Each scene shows the same named points in several views. A view is turned or mirrored, and shifted as a whole, has a little noise and may leave points out.
(in the rows, 128 means zero)

Scene 1
View 1
z162: [110 157 133 130  77 148 182 107 168 161 126 121 156 106 145  84 134 174
 102 108  93]
z497: [150 127  94 158 124 157  91 196 127  57  98 117 143  79 151 137 137 159
 117  99  78]
z299: [163 137 154 147 127 166 152 141 129 143 114 157 102  88 131 110 127 141
 139 110 120]
z789: [128 150 123 156  80 155 142 139 161 125 129 129 148  86 131 100 136 161
 129 132  89]
z678: [142 148 172 114 119 160 205  93 140 198 113 154 108 115 141  87 124 156
 112  88 131]
z396: [136 136 136 109 143 144 178 139 132 141  92 116 137 115 178 107 129 176
  72  47  92]
z434: [106 155 127 113  72 161 183  81 158 174 112 132 148 120 137  85 132 175
 104 103 115]
z937: [141 150 157 138  98 163 177 108 149 173 124 154 115  98 125  91 128 150
 134 120 122]
z597: [182 117 126 156 163 165 101 199 104  75  90 143 102  76 146 143 129 139
 132  88 103]
z981: [137 142 137 126 114 157 166 126 139 147 106 135 128 106 147 103 129 163
 107  89 108]
z797: [147 131 124 127 132 160 142 148 124 119  93 131 124 101 153 119 130 161
 105  79 105]
z191: [129 135 112 121 123 149 148 151 135 111  93 111 149 107 168 115 133 176
  83  66  86]
z96: [134 139 137 115 121 157 173 120 135 152  99 132 128 114 154 103 128 167
  96  74 110]
z419: [142 144 144 135 108 162 165 122 141 153 114 145 121  99 134 100 128 154
 124 106 116]
z390: [115 172 171 142  52 157 213  69 185 216 156 153 136 101 114  60 131 157
 139 151 118]
z865: [125 145 106 161  88 147 126 168 161  93 124 109 165  82 148 109 140 168
 113 119  66]
View 2
z390: [121  63 199 157 133  94 157 199 162 159 110 111 157 150 120 102 152 207
 122 204 138]
z678: [177  80 178 154 154 118 157 141 160 124 107  84 123 121 124  98 132 189
 114 128 139]
z797: [184 148 123 118 136 130 112 146 142  91 145 101 101 139 148 134 109 158
 136  98 124]
z497: [179 202  83  92 115 130  72 171 132  78 183 129  94 164 162 171 102 132
 157 107 111]
z419: [170 117 153 133 138 116 129 155 150 115 137 105 121 141 137 129 124 179
 133 137 129]
z981: [165 122 143 129 139 122 127 158 148 107 128  97 114 137 141 115 119 170
 129 114 129]
z789: [139 142 134 117 119 111 107 197 144 116 152 125 126 165 145 139 125 167
 143 158 123]
z162: [115 110 147 129 127 113 128 202 149 121 112 101 129 150 141  96 128 173
 125 137 132]
z434: [111  93 163 126 135 110 143 179 141 122 106  91 133 149 151  91 124 200
 132 127 133]
z299: [207 129 152 136 141 118 123 137 153 113 157 113 115 138 131 152 125 172
 137 145 125]
z96: [163 118 142 129 143 126 131 153 147 102 117  87 111 131 143 104 117 170
 125  98 132]
z191: [151 154 107 111 131 134 106 173 139  83 126  92  99 141 154 109 106 143
 130  76 126]
z937: [170 100 171 142 140 110 139 157 154 128 135 108 130 141 130 127 133 190
 131 160 131]
z597: [238 188 103 111 135 135  88 121 143  78 188 120  85 141 146 182 103 139
 150 104 115]
View 3
z191: [ 93 100 129 127 127 170  85 117 110 147 129  90 112 103  91 135  81  83
 139 123 125]
z390: [126 138 158 114  82  82 164  90 121 146 136 140 213 133 128 133 168 203
 138  89 114]
z162: [111 106 140 120 109 121 130 106 118 158 139 130 159 122 102 137 122 134
 138  99 112]
z797: [ 99 122 139 130 112 177  82 107 114 130 114  69 121  94 113 134  93 110
 133 135 145]
z597: [ 93 142 141 146 110 208  46 108 133 107  87  41  94  54 129 154  86 102
 101 157 191]
z678: [101 149 155 111  97 135 116  97  88 118 126  74 190 134 116 106 127 168
 171 118 110]
z865: [107  98 129 142 119 148  99 116 151 159 121 131 108  75 104 173 105  96
  90 110 155]
z396: [ 81 117 136 118 131 166  79 121  90 130 131  76 138 120  81 119  82  92
 164 119 105]
z434: [123 101 140 113  98 125 145  92 105 163 144 115 159 138 115 116 122 147
 156 109 107]
z96: [100 121 140 119 111 157 101 105  99 134 128  78 146 120 106 118 102 124
 157 124 118]
z937: [115 142 153 122  89 133 122  92 116 128 119  92 173 112 131 130 136 171
 136 118 138]
z981: [103 124 143 123 108 153 103 103 108 135 124  85 146 112 112 127 108 130
 144 122 128]
z299: [106 152 153 131  94 161  92  96 122 113 104  66 152  89 134 138 122 154
 124 134 161]
z789: [117 112 138 136 101 137 117 103 144 152 121 124 134  88 121 160 124 132
 101 112 152]
View 4
z396: [126 142  99 158  92 105 184 141 174 108 123 145 120 124 145 136 136 136
  75 161  82]
z789: [171 141 101 151  98 113 142 113  96 146  98 148 131 109  92 154 104 134
 134 132 137]
z434: [155 125 101 145  71 115 105 132 131 114 118  99  98 116 108 102 122 129
  95 156 143]
z937: [165 140 122 110 104  95 123 152  90 106 104 119 113 110 109 138 114 117
 108 171 140]
z678: [148 135 125 106  98  88 126 169 120  81 113 103 102 118 128 121 126 111
  75 195 126]
z419: [158 145 116 120 102 100 142 149 106 116 112 132 116 109 117 145 120 127
 109 158 125]
z981: [149 144 108 133  95 104 153 145 128 116 118 134 115 112 125 140 126 132
 101 155 112]
z390: [177 114 119 126  88  96  70 130  77  94  79  82 108 123  76 104  92  96
  98 197 184]
z865: [165 144  88 179  99 122 170  95 115 163  98 172 143 113  95 166 105 144
 138 115 120]
z497: [160 169  94 156 113 120 212 119 116 177 121 202 144  98 121 199 123 162
 154  90  87]

In a view up to two points have been moved. Name them for each view, in the order of its rows, or write -.
view 1: z497, z797
view 2: -
view 3: -
view 4: -

Scene 2
View 1
z498: [141  83  85 148 111 131 150 142 125 144  98 132 167 168 127 126  93 200
  98 109 159]
z289: [117 107 167 165 112 126 127 136 155 162 138 124 119  82 135  91  97 117
  98 115 142]
z20: [127 103 127 162 112 130 134 139 148 158 123 125 139 112 133 106 105 147
  92 101 151]
z199: [118 107  99 138 112 137 126 125 131 164 123 128 147 167 137 122 105 152
 119 133 140]
z977: [123 104  93 173  85 134 137 143 146 182 109 130 168 143 144 125 113 153
  95 100 169]
z221: [124  99 161 135 141 127 128 127 138 133 139 124 107 106 122  90  87 141
 110 132 123]
z494: [129 106 168 184 118 123 135 149 170 155 136 120 120  47 129  83 108 123
  71  77 154]
z358: [115  97 156 147 109 127 130 130 135 156 128 129 128 121 135 100  81 135
 117 144 136]
z547: [131 107 117 157 126 131 132 137 149 149 126 123 135 116 128 107 112 153
  90  93 146]
z995: [110 123 123 130 132 139 111 115 138 160 144 122 118 144 134 109 113 123
 124 138 121]
z926: [116 104 161 162 108 127 128 135 150 163 133 126 124  94 137  94  93 122
 102 122 143]
z970: [115 121 126 152 122 135 118 126 152 165 140 121 125 117 135 106 119 123
 103 112 137]
View 2
z289: [179 113 107 107 120 131  88 139 158  74 136 122 159 157  79 138 137 130
 125 132 102]
z498: [137 118 138 129 113 139  60  93 115 183 141  86 117 135 112 105 112 105
 107  81 106]
z20: [160 113 122 121 112 134  71 113 140 109 133 101 143 152  96 132 127 118
 117 118 103]
z977: [154  89 146 133  85 143  75  81 139 131 119  97 138 139 104 123 108  94
 101 107  99]
z547: [156 124 124 127 117 133  59 107 134 109 137  92 137 155  99 135 130 123
 120 122 108]
z995: [175 132 163 125 137 135  75  98 154  87 152 120 123 127  62 104 130 149
 133 123 128]
z358: [176 116 125 104 131 134  97 133 155 111 147 131 142 136  72 108 130 132
 125 106 107]
z494: [169 113  80 112 109 127  70 146 148  63 125 100 173 183 101 170 143 120
 121 147  91]
z970: [170 119 142 127 118 134  71 103 151  80 137 109 138 144  79 128 130 133
 126 132 115]
z926: [178 111 113 107 119 133  91 135 157  85 136 125 155 150  78 130 133 128
 123 124 101]
View 3
z547: [108 134 114 135 142 124 160 160 122 120 147 131 102 130 148 162 144 150
 103  87 102]
z498: [108 114 113 135 163 100 142 163 144 119 164 108  59 145 173 130 119 124
 113 124  63]
z358: [150 135 128 140 144 104 148 135 136 131 130 114 108 108 106 163 154 129
 127  86 100]
z289: [139 150 131 142 134 127 176 139 118 132 132 133 130 105 116 175 163 144
 124  71 129]
z494: [109 158 127 145 135 152 208 145 103 137 144 148 137 104 145 171 168 148
 119  63 155]
z977: [142 143 138 138 136 114 167 170 126 106 161 128  85 152 174 166 120 145
 126 124  80]
z199: [143 124 121 130 140  94 123 159 140 109 140 114  86 142 129 166 129 147
 110 110  62]
z926: [145 147 132 142 135 121 170 138 123 131 132 129 122 108 116 173 158 140
 127  78 120]
z221: [118 127 109 137 150 113 145 131 131 139 124 119 117  98  96 158 168 136
 107  62 114]
z20: [122 139 124 138 141 122 167 154 123 123 147 130 103 126 147 162 144 143
 115  92 105]
z995: [143 130 117 128 128 101 116 152 132 112 121 122 114 129  95 185 149 164
  97  80  80]
z970: [134 142 123 133 128 119 149 157 120 114 133 135 118 129 122 183 149 162
 105  82  99]
View 4
z494: [103 103 151 126 123 146 144 124  97 186 178 122 119 123 123 182 124 138
 165 109  71]
z547: [125 116 153 112 123 132 132 132 116 166 115 111 122 130 139 130 127 116
 136 100 100]
z977: [142  99 158 117 115 119 135 157 122 146  97 152 106 175 132 117 114 114
 126 111 117]
z926: [129 138 146 136 130 135 140 148  83 165 138 140 110 107 127 159 132 135
 143 102  99]
z199: [150 141 149 119 125 115 128 159 107 145  72 132 115 129 145 103 132 108
 111  93 129]
z995: [134 158 138 122 126 110 129 170  82 172  99 117 125  97 150 126 145 112
 108  78 120]
z358: [144 155 146 139 136 135 138 147  85 148 109 141 108  95 130 139 134 132
 136 101 111]
z221: [130 162 144 130 139 143 133 127  87 162 119 106 121  72 137 143 142 129
 141  93 100]
z498: [157 116 166 109 129 139 125 118 146 123  58 121 111 151 137  86 117 107
 133 113 121]
z289: [122 135 144 136 129 136 141 145  82 173 149 135 113 103 127 167 132 137
 147 102  93]

In a view up to two points have been moved. Name them for each view, in the order of its rows, or write -.
view 1: -
view 2: -
view 3: z221
view 4: -

Scene 3
View 1
z77: [127  93 125 138 165 157 140  97 144 162 131 126 152 141 122 182 158 169
 144 113 117]
z561: [140  92 120 145 161 134 155  89 164 142 135 133 149 140 123 192 157 151
 152 123 116]
z836: [ 99 121 153 102 167 183 110 106  99 212 119 129 143 135 129 125 151 183
 115 121 130]
z219: [122  95 143 128 151 222 145 105  77 232 123  97 179 138  85 170 164 191
 124  84 111]
z530: [159 115 159 109 145 146 165  80 127 183 148 138 150 143  99 166 170 118
 127 135 102]
z769: [125 118 131 134 129 130 182  79 135 184 110 143 150 117 110 132 127 133
 144 152 136]
z555: [110 131 146 111 151 129 141  89 135 183 116 153 131 125 136 115 134 144
 130 158 137]
z910: [146 108 127 141 134 117 188  75 157 158 126 144 150 127 109 163 141 120
 152 149 122]
z424: [149  90 137 141 139 191 176  91 104 205 132 106 181 139  75 190 166 158
 139  96 104]
z111: [139 101 136 131 152 154 157  89 134 175 133 129 155 138 108 174 158 149
 139 123 114]
z133: [132  92 109 157 148 133 171  88 160 151 120 131 155 129 116 181 141 154
 160 128 126]
z606: [138 102 136 130 153 153 155  90 135 173 133 129 153 139 111 173 158 150
 139 123 114]
z404: [119 111 144 120 152 175 143  96 107 204 122 125 156 134 109 146 152 166
 127 120 122]
z88: [138  99 120 148 139 133 181  82 151 162 122 134 156 128 108 171 142 140
 154 134 123]
z165: [161  86 125 145 157 139 167  85 162 142 147 128 157 146 107 212 171 139
 152 116 101]
z109: [109  82 115 149 168 204 131 112 112 192 118  99 171 139 110 188 157 211
 142  81 122]
z195: [131  96 114 152 146 134 171  87 155 156 120 133 154 129 116 174 141 151
 156 131 127]
z92: [115 121 163  94 167 186 113 102  96 215 133 127 145 142 119 135 165 171
 109 118 116]
z116: [ 97 125 149 110 148 180 135 100  91 226 107 128 151 124 116 112 137 174
 119 129 137]
View 2
z555: [ 88 130 116 127 104 111 190 145 113 108 148 119  89  65 153  83 142 121
 202 136 101]
z116: [104 108  95 127 132 122 167 159 148 104 138 130  79  41 155 114 126 108
 192  95 146]
z910: [ 92 137 110 140  85 139 162 148  81 139 124 129  97 118 128  83 175 122
 159 146  76]
z133: [ 97 154 105 150 104 148 148 157  87 150 135  97 108 140 135 101 155 125
 156 127  88]
z424: [112 129  87 141 130 167 118 153 134 155 110 152  95  96 123 141 161  98
 134  83 118]
z109: [111 151  89 148 160 161 120 164 150 155 140  97 110 105 146 155 120 107
 155  62 139]
z561: [ 93 170 115 144 115 148 151 139 101 161 141 106 117 131 135 109 157 119
 160 123  74]
z530: [ 95 141 115 124 108 142 158 123 122 146 122 169  97  76 125 108 179 101
 159 123  74]
z836: [ 99 134 106 125 147 122 168 144 161 117 151 124  94  41 159 124 120 106
 198  88 131]
z769: [ 97 115 101 137  88 128 169 161  92 115 126 126  82  92 137  81 159 122
 173 138 106]
z404: [102 129  99 132 131 137 153 148 140 129 134 134  92  67 144 122 141 106
 173  96 122]
z165: [ 94 173 115 143 114 160 138 131 102 175 129 127 120 137 123 117 173 112
 142 119  62]
z92: [ 98 138 110 120 148 128 164 131 167 127 145 146  95  35 151 131 132  98
 190  86 120]
z88: [ 97 139 103 145  98 146 151 155  90 143 126 118  99 124 131  97 163 121
 155 130  91]
z195: [ 97 147 104 147 104 145 151 156  92 145 133 104 105 129 135 100 155 123
 159 125  93]
z219: [116 122  82 136 157 160 119 157 168 143 120 146  91  65 137 158 136  92
 149  56 150]
View 3
z109: [ 74 224 120  82 186 131 129 136 130 183 140 165 131 153 165 139 134 156
 179 185 160]
z555: [110 132 130 111 175 173 162 125 148  80 100 128 124 134 143 138 156 120
 159 181 119]
z424: [ 74 182 153 102 174 107 130 161 134 185 125 140 152 135 120 126 123 145
 152 173 176]
z116: [ 82 179 132 117 180 143 188 151 123 111  86 157 130 121 152 138 127 150
 170 190 111]
z133: [113 152 136  91 170 153 104 126 149 152 149 120 131 152 136 129 190 116
 162 172 164]
z606: [ 94 155 139  94 175 144 124 133 152 140 127 128 138 146 130 133 137 127
 152 172 167]
z92: [ 69 180 125 100 187 147 175 135 145 110  90 157 132 136 149 145  81 150
 157 185 139]
z88: [111 140 146 101 167 146 114 136 147 146 137 116 137 143 124 126 182 115
 154 169 161]
z404: [ 82 174 136 105 179 139 158 144 137 133 106 147 135 133 142 137 124 143
 160 181 142]
z836: [ 76 187 118 102 188 154 179 132 138 107  93 162 125 136 162 146 104 150
 168 190 123]
z195: [112 149 138  95 170 151 110 128 147 146 142 120 132 148 135 129 185 117
 160 172 160]
z910: [119 116 151 106 163 151 114 135 154 128 131 104 138 140 114 125 184 106
 146 166 160]
z111: [ 93 156 140  95 174 142 125 134 151 142 126 128 138 145 128 132 138 127
 151 172 167]
z769: [114 128 150 118 165 150 146 146 137 117 112 118 134 126 125 127 186 117
 156 175 131]
z165: [100 146 141  80 172 144  85 120 167 162 154 112 141 162 119 130 146 114
 143 162 200]
z77: [ 94 173 125  83 180 152 116 119 153 146 139 136 130 157 147 137 143 129
 161 176 168]
View 4
z530: [161 141 166 106 112 149 111 164 104 142 116 142 108 116 120 115 117 114
 108 102 112]
z92: [ 88 152 164 146  88 188 119 149 107 122 116 140 132 106 109  94 126  86
 130 107  62]
z910: [164 127 151 105 129 107 109 144  98 120 117 136  75 125 154 124 126 144
  94 136 116]
z109: [ 94 169 180 193 147 149 120  98 122 146 117 162  87  86 114  81 157 128
 129 110  41]
z606: [141 154 166 134 127 138 117 138 107 132 121 147  91 112 131 110 132 128
 113 114  91]
z133: [147 150 159 137 148 104 118 120 104 119 124 146  65 117 152 117 141 153
 104 136  92]
z195: [145 145 157 134 141 109 115 123 103 119 121 144  70 118 151 116 138 148
 104 136  93]
z555: [106 128 137 113  87 143 119 150  90  81 117 122 107 133 153 118 120 111
 110 148  86]
z219: [ 92 133 186 177 125 175 102 120 124 173  93 158 110  74  90  69 148 103
 122  95  49]
z561: [158 176 163 135 145 116 126 129 105 120 138 150  74 123 146 124 135 148
 113 121  96]
z88: [152 134 158 125 137 109 110 131 104 126 115 143  72 117 148 116 135 146
  99 133 101]
z77: [131 174 165 150 136 135 125 125 108 123 132 151  86 115 135 111 138 135
 120 117  77]
z404: [102 130 164 144 107 159 110 137 109 131 104 142 109 102 119  93 134 107
 116 118  70]
z769: [129 102 145 112 110 118 104 141  97 110 101 128  86 120 151 113 128 128
  94 149  98]
z111: [142 151 165 133 128 137 115 137 108 134 120 147  91 112 129 109 131 128
 112 114  91]

In a view up to two points have been moved. Name them for each view, in the order of its rows, or write -.
view 1: z424
view 2: z133
view 3: z109
view 4: z404

Scene 4
View 1
z455: [109 119 137 142  87 161 129  95 101 160 151 132 150 141 124 105 126 120
 116 146 109]
z308: [119 121 157 140 109 140 153 121 108 137 159 111 147 155 140 102 140 146
 125 139 148]
z411: [113 133 110 136 109 142 103 102 150 158 113 107 125 137 108 117 115 125
 177 124 165]
z587: [181 126 170 152 134  94 177 149 134 104 149  81 114 162 103 140 154 158
 167 104 213]
z644: [120 116 176 142 113 141 168 125  97 141 175 119 151 163 144 108 157 142
 123 137 162]
z804: [163 125 141 153 110 121 141 115 132 136 133 107 116 142  83 144 134 124
 164 112 170]
z313: [ 96 128 138 129 118 143 134 122 129 143 143 101 146 156 153  90 131 152
 148 136 167]
z939: [157 125 153 146 113 115 164 135 119 106 149  89 131 152 122 112 133 163
 130 126 155]
z380: [186 120 174 154 109 100 196 151  98  76 169  81 135 158 126 110 139 183
  96 128 138]
z481: [138 131 137 141 126 120 133 123 150 138 127  94 119 150 107 128 134 139
 183 113 199]
z288: [126 129 119 139 100 137 123 110 131 135 127 102 132 139 117 106 113 142
 142 132 134]
z68: [167 125 143 152 106 115 151 123 125 117 138  98 122 143  95 130 129 142
 143 119 152]
z146: [141 131 128 141 116 121 132 121 144 128 125  92 122 146 110 119 123 146
 166 119 173]
z25: [139 133 130 139 121 118 136 127 146 123 125  85 123 149 117 114 124 154
 166 119 180]
z852: [134 131 137 138 117 122 143 129 135 120 135  88 131 151 128 106 126 160
 149 125 166]
z917: [152 136 100 142 101 120 117 115 149 114 107  83 117 131  99 112  96 153
 151 122 133]
z412: [128 130 146 135 125 119 153 139 133 113 143  82 136 159 146  96 132 172
 146 128 178]
View 2
z587: [152 137 137  33  94 121  34 100 103 173 171 169  98 127 117 143 118 119
 140 155 162]
z25: [145 137 135  83 121 118  64 104 122 152 155 149 142 143 112 119 135  77
 153 157 143]
z308: [148 107 144 113 141 141 109  93 113 140 148 165 128 155 105 131 146 128
 132 142 114]
z939: [147 129 155  71 119 120  87 108 110 134 153 154 116 147 121 136 129 129
 144 148 118]
z68: [160 104 148  65 124 123  79 121 115 151 147 136 117 136 126 129 116 100
 153 150 130]
z380: [144 138 176  42 105 111  94 113  97 117 157 158  88 149 133 153 118 176
 140 143 101]
z411: [154 103 121 118 147 133  80 108 134 162 141 134 165 142 106 102 140  39
 158 156 145]
z481: [153 123 123  81 120 128  51 101 122 174 158 154 138 134 106 118 133  67
 149 158 162]
z644: [150 103 142 108 137 150 103  84 106 150 154 180 115 152 101 140 147 147
 120 138 120]
z313: [137 133 133 128 141 136  95  83 122 142 152 169 153 158  95 119 159  99
 136 149 127]
z412: [133 156 144  90 118 118  76  90 115 137 160 169 137 153 107 128 146 114
 142 154 130]
z804: [168  88 133  68 127 132  66 120 117 173 147 136 121 128 120 124 115  78
 152 151 148]
z852: [141 138 141  90 125 119  79 102 119 142 154 153 139 149 112 123 139  97
 148 153 130]
z288: [150 110 143 109 145 125 102 114 127 136 138 132 151 151 115 113 136  77
 157 150 117]
z917: [148 128 149  82 131 102  84 132 131 130 138 112 153 145 130 108 121  55
 175 159 121]
z455: [161  68 143 138 166 151 138 108 123 137 129 139 142 155 109 119 143 105
 138 137 100]
View 3
z455: [110 111 154 176 165  99 149 153 115 153  77 156 162 135 122 139 156 112
 143 102 130]
z917: [146 112 153 169 150 107 132 110 157 113 128 146 115  78 155 144 146 138
 100 141 114]
z380: [100 153 106 148 121 185 153  97 105 188 161 140 171  78 128  95 163 123
 104 151 123]
z308: [110 126 144 143 155 124 136 123 108 168 102 143 166 107 123 122 163  92
 145 123 114]
z68: [123 121 127 149 152 149 135  99 131 138 114 129 124  90 143 117 161 140
 126 140 126]
z313: [127 120 165 129 162  97 120 118 122 153 104 143 158  92 130 132 159  71
 147 127  95]
z25: [139 119 149 128 157 122 115  91 140 129 117 129 122  73 147 127 159 108
 132 147 102]
z146: [137 114 148 134 160 122 118  95 140 125 110 129 117  80 147 128 158 117
 133 143 108]
z587: [123 134 114 100 150 184 113  57 122 147 125 105 116  63 145  93 173 122
 144 165 112]
z411: [145  98 168 145 177  88 115 114 149 107  81 135 111  97 147 147 154 113
 144 127 108]
z288: [132 114 157 160 157 102 133 123 138 133 109 148 138  95 140 140 151 114
 123 127 112]
z412: [128 132 148 122 147 127 120  96 124 157 132 136 152  69 136 120 160  82
 131 147  94]
z804: [128 110 130 140 166 147 125  92 136 122  91 120 105  96 146 119 165 145
 143 139 129]
z644: [102 131 135 130 156 140 134 116  96 178  97 136 172 110 117 110 170  87
 158 124 116]
z852: [131 125 148 134 152 123 124 101 131 144 122 136 140  78 141 125 158 101
 129 142 103]
z939: [118 133 129 141 143 149 136  99 120 159 130 136 148  83 135 113 161 114
 123 143 115]
View 4
z146: [130  81 166 145 153 147 138  96 133 140 114 132 119 123 139 140 121 153
 195  91 188]
z939: [145  64 168 136 119 134 123  84 150  93 114 139 128 110 127 133 112 149
 179 106 169]
z411: [114 110 153 139 176 151 152 118 111 170 125 125 102 120 132 133 110 144
 199  82 195]
z644: [123  87 141 104 132 129 121 105 155  73 121  99 132  91 123 116 106 133
 149 102 170]
z288: [130  97 154 136 145 139 141 115 115 136 130 145 103 109 115 124  95 138
 194  99 176]
z25: [130  67 166 146 156 148 135  97 133 134 110 133 125 125 144 135 125 152
 196  96 189]
z380: [165  44 178 134  80 122 107  65 171  49 111 154 138 102 117 135 107 151
 170 120 150]
z587: [143  53 185 146 128 144 121  54 181 102  89 112 150 127 159 162 150 172
 176  86 188]
z455: [121 134 134 108 134 128 141 129 120 115 145 123  94  85  92 113  73 124
 165  95 164]
z313: [113  73 137 119 169 142 131 128 121 109 123 118 124 105 134 103 109 129
 177 109 184]
z917: [144  83 173 160 140 144 145 100 109 156 124 172  99 126 120 139 102 152
 219  99 178]
z481: [122  81 166 143 165 152 139  91 142 145 105 112 128 127 153 147 135 158
 190  81 198]
View 5
z146: [173 144 137 110 114 100 174 130 166 130 107 143 103 111 157 127 154 129
 133 152 101]
z804: [185 148 128 109 105 126 185 124 173 136  95 153  90  98 190 133 140 131
 137 151 118]
z917: [182 174 135 139 105  81 163 121 160 137 122 122  97 115 168 116 184 151
 127 157 107]
z481: [169 124 135  97 112 107 184 126 177 127  99 159  98 103 149 134 147 120
 139 156  96]
z25: [174 139 140 105 116  97 171 139 168 133 110 141 107 114 147 124 154 126
 131 154  95]
z644: [164 147 151  89 149 130 160 170 133 123  97 140 145 140 185 127  92 108
 125 118 120]
z455: [138 186 142 138 142 110 157 118 111 102 101 131 137 145 211 130 118 134
 126 111 139]
z68: [197 160 135 110 112 122 172 147 165 145 104 136 102 110 190 122 140 134
 129 147 118]
z288: [158 170 140 133 123  92 162 123 140 120 113 129 117 128 176 123 154 138
 127 138 115]
z313: [139 142 152 107 144  91 158 141 136 109 109 138 140 142 145 128 131 115
 127 129 100]
z939: [198 156 145  98 127 117 160 175 156 148 111 126 122 124 174 114 131 126
 122 141 110]
z587: [218 117 138  65 111 137 183 181 195 162  97 152  98  95 157 123 126 111
 134 161  96]
z308: [160 158 150 105 145 115 157 157 131 120 104 133 141 140 181 124 112 118
 124 121 118]
z412: [176 136 152  89 136  97 158 174 156 136 116 130 133 132 136 117 136 115
 122 142  91]
z852: [174 147 145 105 126  99 163 152 157 132 112 133 120 124 154 120 145 125
 126 145 100]

In a view up to two points have been moved. Name them for each view, in the order of its rows, or write -.
view 1: z644
view 2: z939
view 3: z288
view 4: -
view 5: z412
